Points on a hilly landscape, in no order, each with its height.
A ball rolls from a point to whichever of its 2 nearest points has the largest drop for the distance, and stops where none of them is lower. Distance is the straight distance between rows; heights are no part of it.
Nuvu height 676: [ 16  -3  -5  41  -7 -27  16 -10  11  -9 -21 -17 -13  -2  17  14  -1  -4
  42 -42 -15  20   4]
mufo height 341: [ -3   8 -27 -14   3  24 -20 -14  16  12  -2  22 -24  -7 -10  19 -12  -8
 -10  17  15  -9  -3]
vut height 484: [-16   9 -15 -18 -14  -2 -16 -33  -8  -4   8  25  -8  -3  16  43  -6   0
 -14 -23 -15  -1   7]
bofel height 541: [-20  -2  -2  18  27  26  13  43   6  -9  -1 -16  19  13 -12 -21  45  11
  -1  -7  39  12 -28]
vife height 568: [  1  -1  12  25   3  40  51  -7  11  18 -28   8 -41 -10  -1  15 -27   1
  17   7   1   1 -24]
kuz height 737: [ 10  -7  14  30  23   0   7  29  19   0 -13 -52   5  10 -10   2   0  11
   2  18  13   9  24]
Bepes height 520: [-10  13 -21 -10 -18 -11 -33 -15   3   9   5   5   7 -13  20  41 -20 -15
  -3   9  -8 -17   4]
Zapef height 565: [ -6  -5 -12  24 -21 -40   7   5   7 -18 -43 -15  -6 -39  23   8 -12  -3
  29 -14 -15 -14  15]
Lek height 417: [-12 -11  14  43 -12  -4  37  18  -6 -23 -11 -29 -28 -16 -16 -29   6  29
   2   5  -1  10  15]
kop height 483: [-20  -5  26   3 -32 -25   0  13  -1 -20  -2 -36 -15 -13   7 -17 -22  15
 -23  15 -14 -12  28]
ninu height 443: [-17  -5  28 -23  -5  18   5 -23   1   7 -12  20 -47 -10 -22  28 -31  13
 -28  -6  -3   1  10]
solit height 367: [  9   9 -15   9  24  18   7  10  -6  -2  24   1   5   1  15  11  22  -3
  23 -34  17  11   7]
Biso height 418: [ 18  10 -15 -20  15  10  -7 -38 -15  -3  23  44  -2  14  14  28  13   0
  -6 -29 -13   1   0]
Riru height 538: [ -4   8 -13   1  25  23 -21  19  13  10   5 -13  39  10  19  -5  10 -14
   4  24  33 -12  -9]
gof height 363: [-13  -7   3  48  -1  21  35  20   4  -5  -8 -13 -13  -7 -14  -7  20  12
  23 -11   1  17 -14]
vipo height 641: [  8  12 -33  35   7   4  20  -2  10  10 -27   9 -20 -13  10  30  11 -13
  46 -39  -4  -5 -38]
Vid height 710: [  9   2 -11  15  16 -30 -10  26  -5 -13  -6 -54  13  -2 -14 -12  10  20
 -19  31  23   2  27]
Rone height 575: [ -7  -6 -15  36 -20 -14  18  -3   4  -9 -23   7   0 -31  29  38   2   6
  28 -19 -37 -15   0]
pev height 477: [-22 -10  25 -21 -24   9 -21 -37  -4   0  -1  23 -13   5 -12  20 -27  12
 -39  10 -17  -2   6]
fili height 287: [ -6   0  16   6   9  31  37   9  -6   1   7  11 -15   2 -18 -24  17   9
  10  -1 -13  19  -8]
gev height 632: [  2  -9   5  34 -12 -26  30  37  -7 -16  -9 -49  -1   4 -12  -8  11   5
  10 -31  17  27 -19]
Vazez height 312: [ 17   4   3 -12 -11   8   5 -20  -2   0   0  11  -4  23  21  24 -10 -24
   3 -33 -29   7 -20]
pag height 404: [-13  -1  20   0  -8   9  20   7   7   4 -15  -2 -37 -11 -26  20 -14   5
   0 -18 -15  13  -1]
ras height 426: [-17  -1   7  13 -20 -20  -7 -27 -16 -25 -15  -5   6 -30  28   3 -11  12
   2   0  -8  -6  43]
tig height 594: [ 18   5   0 -18  28  34   0   2   1  23   8   4  20   3  16  22  -9 -20
   7  11  28   1  -1]
sile height 596: [ -8   3  -8  35   9  -2  28  43  -7 -15   1 -35  13  12   4 -21  35   1
  19 -39  33  14 -36]
faso height 225: [ 17   3   5   0 -13  -5 -13 -25   9 -11  -4  -7   5  20  27  -1 -11 -16
   4  -4 -30   4  12]
nupi height 353: [ -6  -3  14  14   2  20  12  24  20   8 -33 -24 -25  -8 -15   1 -16  -7
  11   1  15  -3 -12]
tuder height 654: [ 24 -10   1 -10   9  16 -29 -18  -6   3  23  14  27  11   7  13  -4 -14
  -1  -6  28  11   6]
rab height 460: [-10  -3  24  15   4  -6  14  -5 -14 -21   0 -12 -12 -12 -20 -16   9  32
 -12   9 -16  13  41]
Zegu height 377: [ 10   8 -10 -30  -4  16  -1  -6  -3   4   5  18  -1   8  14 -14  -1 -31
   7 -10  -5  -7 -24]
sedo height 279: [ -8   4 -25   7   6  35  10   8  14   4   4   9 -23 -16   8  16   5  -4
  10  -6  24  -1   1]
gumu height 479: [-16   2  -1   8  13  23 -32  22  29  19   1 -22   6   6  -3  -2 -14   0
 -12  46  30 -22  -1]
poro height 416: [  2   8   1 -53   4  12  -8   8   7  26   2  23  -3   6 -12 -17 -11 -24
  -9  23  -1 -16 -22]
kize height 581: [ 12  25  -2 -10  24  13  39 -17 -31  20  -6  22   2 -12   5  32   2 -11
  21 -20 -12   6 -26]
kug height 488: [ 34  10 -20 -41  20  18  24 -34 -11  15  22  53   5  19  15  19   1  -8
 -14  -1  -8  -6 -20]
repa height 530: [-15 -15  28  11 -25   1   9  26  18   5 -20 -24 -20 -31   7  20 -36   1
   0   8  -8 -26  11]
Bifop height 546: [ -8  -5   1   9 -28 -12 -15  15  24   6  -9 -24   4 -12  22  38 -31  -9
   0  12 -19 -19  12]
lor height 549: [-24   2  14 -22 -19 -24 -29  -5 -19  -7   5  -4  17 -13 -14  -8  -8   2
 -25  17 -11  -9  10]
Zego height 614: [ -3  16  -5  16  13  -2  23 -11 -13  11 -26   5 -13 -25  -8  22   3  -5
  38 -32  -5  15 -13]
ket height 471: [ 19   5  15 -40  29  34  26   6  10  35  -9  17  -5  17 -14   2 -19 -13
 -13  32  -2 -10 -28]
rosup height 491: [ -4  -9  -1 -21 -20   0 -15 -11 -15 -22  15  24  -5  -3  -8 -17   6 -11
 -10 -36  18  14  -6]
zesop height 672: [  4  -2   7 -36  -6 -46 -41 -13   2   1  23   7  10  22 -13 -48  -8   8
 -22  30   2   4  27]
Guzub height 574: [ 13   2  -2   4  17 -34  -7  -7 -32 -22   6 -17  27  -8 -12 -11  23  16
  -7  -4   6  18  34]
guzas height 506: [-22  -3  33  -1 -18   1 -14  12   9  10   7 -23 -15 -11  -6   8 -29  12
 -26  32 -24 -29  19]
bomir height 639: [ 16   1 -11 -22  -9 -31 -41 -15   2 -11  20   5  17  31   4 -37   6 -15
 -13   2  -9   3   4]
Fidu height 662: [ -8  -8   9  44  -9 -34  47  26   9  -1 -13 -34 -21 -24   4  -2  -6  21
  42 -26   4  24  11]
Led height 432: [  6   7 -10   2   6  -5   6  19  -1 -12   7 -24   3  -2  13 -20  11  -9
  14 -15  14   8  12]
Rogib height 603: [ -4 -16   4 -48 -20 -28 -27 -21   5  54  35  83  16  23 -22 -10 -18   7
 -17  50  16 -19 -30]
bidet height 566: [-10   5 -18 -27 -20   5 -27 -24   3   9  44  39   6  22  20   3  -5  -4
 -20  13 -20 -10  -4]
Sapev height 554: [  8   6 -37  30  -7 -35 -12  11   0 -22 -25 -27  12 -22  21   0  12 -13
  23 -16   3 -15  -1]
panil height 528: [  7   8 -17  23  -8 -22 -14 -14 -18 -22   0  -6  15 -11  27  21  15  -5
  16 -39 -17  -9   9]
vones height 489: [  8  17 -19  -1   1 -10 -18 -11 -23 -20  32   8  20  -3  34 -12  23  -7
   9 -25  -3 -11  14]
tonap height 521: [  5  -8   8   0  13   4  -8 -22 -19 -16  20  13  16  -4 -12 -12  18  23
  -8   7  -1  18  39]
fasob height 452: [-14   5 -15   5 -24 -22 -20 -15 -18 -27  25  -5  15 -15  28 -20   4   7
 -10   5   6  -4  32]
relo height 536: [ 25   8   7 -30  28  21  30  -2 -14  25  -3  23  14  12 -13  15   5 -19
   2  -4 -10   5 -38]
Mapi height 597: [  2   0 -13  35  -8  27  19  -3   8   1  -5   1   4 -15  27  31   2   3
  16  16 -29 -12  11]
Gidon height 519: [-48   3  11 -38 -24 -28 -31 -32 -19 -10  -2  18  14   8  -3   6  -4  11
 -35  -9 -33  -7   6]
Voza height 667: [  9  17 -34  10   5  11   5   7  11   4 -11   2 -15  10   3  19  18 -22
  17 -22 -27  -9 -33]
namol height 700: [  3  10 -29   8  10   4 -19  22  10  -5  -7 -15  11  15 -15  -5  32 -15
   1  -4  -6  -8 -27]
nid height 463: [ -7   2   7 -24   6   7 -17  29  14  13   4  -9  -2   8 -33 -18   4  -6
 -18  22   0  -9 -11]
zudir height 451: [-11  -7  11  -7 -17  -4   2   2 -12 -17   6   2 -15  -3 -18  15   5   0
  -5 -46  -3  27  -1]
Femaf height 687: [ 11   1 -27  22  -4 -54   0  30   9 -18 -24 -59   0 -12   9  -1   1  10
  -2  17   5  -7  22]
tuf height 286: [ -7  -4   4   3  -1  21 -15   7  23  15 -21  -8 -30 -12 -22  28 -24  -4
 -15  16   9 -18  -5]
Nit height 756: [ -3  -7 -24   8 -10  -8 -46  -4   8 -13  30   0   7  10 -11 -11   5   4
 -19  18  24   5  13]
fabem height 524: [  6 -12  17  -6  19   3  -5  34  11  -4   0 -30  13  23 -27 -41  13   9
 -19  22  29   6  -3]
pevug height 652: [ 13  -5 -19  62   6 -21  17  10  16  -6 -37 -26  -3  -6   6   0  11   2
  47 -29  12  14 -15]
lut height 624: [ -8   3   3  20 -12  13  28 -15   7  -7   2   8 -17   2  18  29   4  12
   4 -10 -51  10  14]
Nuf height 537: [ 10  -1  -9 -59  -5   1  11 -42 -18  12  28  81  15  15  14  -5  14   7
 -23   1 -17 -16 -16]
zep height 604: [ -5   0 -13 -25 -25 -31 -53 -22  -1   7  42  37  22  31  11 -33  -8 -13
  -9  19  -2  -8 -12]
zosiv height 580: [ 10  -3  21   8  33   9  14  16   3   1 -23 -19  -6  12 -27 -47  12   2
  14   1  34  23  -6]
Kol height 464: [-12   4   8  -7 -14 -10   5  33  -2  -9   2 -40   1  -9   8 -34  -9  -6
  -6  16  11  -9  11]
zifak height 523: [ 36  -9   9 -28  10  20  -1 -38  -5  10   7  44  15  25   5 -11  -3  -9
  -5  14  -8   5  -4]
temo height 462: [ 13  -3  25 -16   9  12  21 -41 -28  -4  -7  36  13  11   0 -13   6   1
   3  -7 -36  14  -4]
miras height 362: [ 12  -6  14 -26  13  40  26  10   2  14  17  30   6  14  -2 -32  12  -2
   2  20   0   2  -8]
sovaz height 673: [ 19  -8 -27  53  10 -53  17  25  14 -16 -48 -48  -1 -12   2   0   9  16
  28  -3  14   5   4]
Burod height 434: [  8  -4  -3 -18  11  31   5  27   7   7  34  11  27  26  15 -26  26 -11
   2  -4  16   0 -17]
buna height 453: [-11  -6   2  34  20  47  22  24   3   4  -6  -5  10   2 -14  16  26  10
   6   2  17  10 -26]
zado height 543: [-14  -7   7 -41 -17 -11 -24  15 -17   5  35  19  29  -8 -15 -21   2  -6
 -18   8  18  -3  -5]
Zat height 502: [ 11 -10  -2 -29  -3  -3 -21  17 -16   2  48  22  43  12   6 -24  26  -8
  -4 -12  24  -8 -10]
kuniz height 621: [ 15   1  -9  34  20  -7   8   7   5 -11 -32 -29  -4  13 -11 -33  16  -7
  28 -20  31  25 -19]
Gan height 522: [-26  -8   5 -40 -25   1 -23 -39  -3  15  36  49   5  27   1  30 -21  12
 -46  14 -14   0  -9]
Pese height 712: [  8 -13  10   2  14  22 -27  -8   8   4  10   1   6   3 -20   3 -10   4
 -13  22  29   8  19]
sudu height 349: [ -8  -9  33  13   3  25  11 -22 -20  -2 -14   5  -3 -30  -4  18 -21  13
  -2  15   0  -5  25]
riron height 699: [  1  10   4 -31   6 -17 -45 -18  13  17   3  11  -7  15 -19 -23 -19  -6
 -13  37 -10  -9  14]
Bilo height 689: [  1  -6  28  42  16  -8  35  30  23  11 -23 -43 -23 -10  -6   0 -13  19
  32  -2   8  12  19]
lamab height 397: [-10  -7  14  24  -7  -1 -10  -5  -4  -8 -12 -22   3 -35   7  10 -20  15
  -1  27   7 -20  40]
luzu height 405: [ -8   6  27 -11   4  16  28 -31 -23   7 -16  20  -4 -11  -4  24 -14   9
  -9   6 -36   2   3]
ladel height 412: [-12  -1  18  10  22  20  -9  36  38  15 -26 -35 -31  -2 -14 -16 -13   5
  -8  26  26 -29   2]
mesad height 738: [  1   2 -37   1  -9 -28 -28  11  -8 -28  21 -11   1   5 -14 -20  33   3
 -20 -12  11   2   1]
mive height 573: [ -2 -14   9 -58 -19  -4 -15 -23  -5  24  29  66  15  10  -8 -20  -5   1
 -20  22   3 -11 -12]
Zipat height 703: [ 20  11  -5  18   4 -48  11   2 -11 -18  -8 -38   2  11   8  -4  13  -2
  16 -40 -21  23  12]
Zab height 527: [ 11  13   7 -16  13  29  40  -6   5  25 -26  10 -32   0 -10  22 -30 -14
  -5  13  -9  -5 -32]

Call two points neighbours if one is among the 2 nearest of the other. Go from one point of each pair to the other, from neighbour to neighbour, staying as low as possible. Name the highest point that can't be avoided.
pag, fili | lor
sudu, Biso | zifak
tuf, sedo | mufo
faso, pag | rosup

For each start below, name the point where the ball stops.
Pese | tuf
lut | sudu
Mapi | sudu
repa | sedo
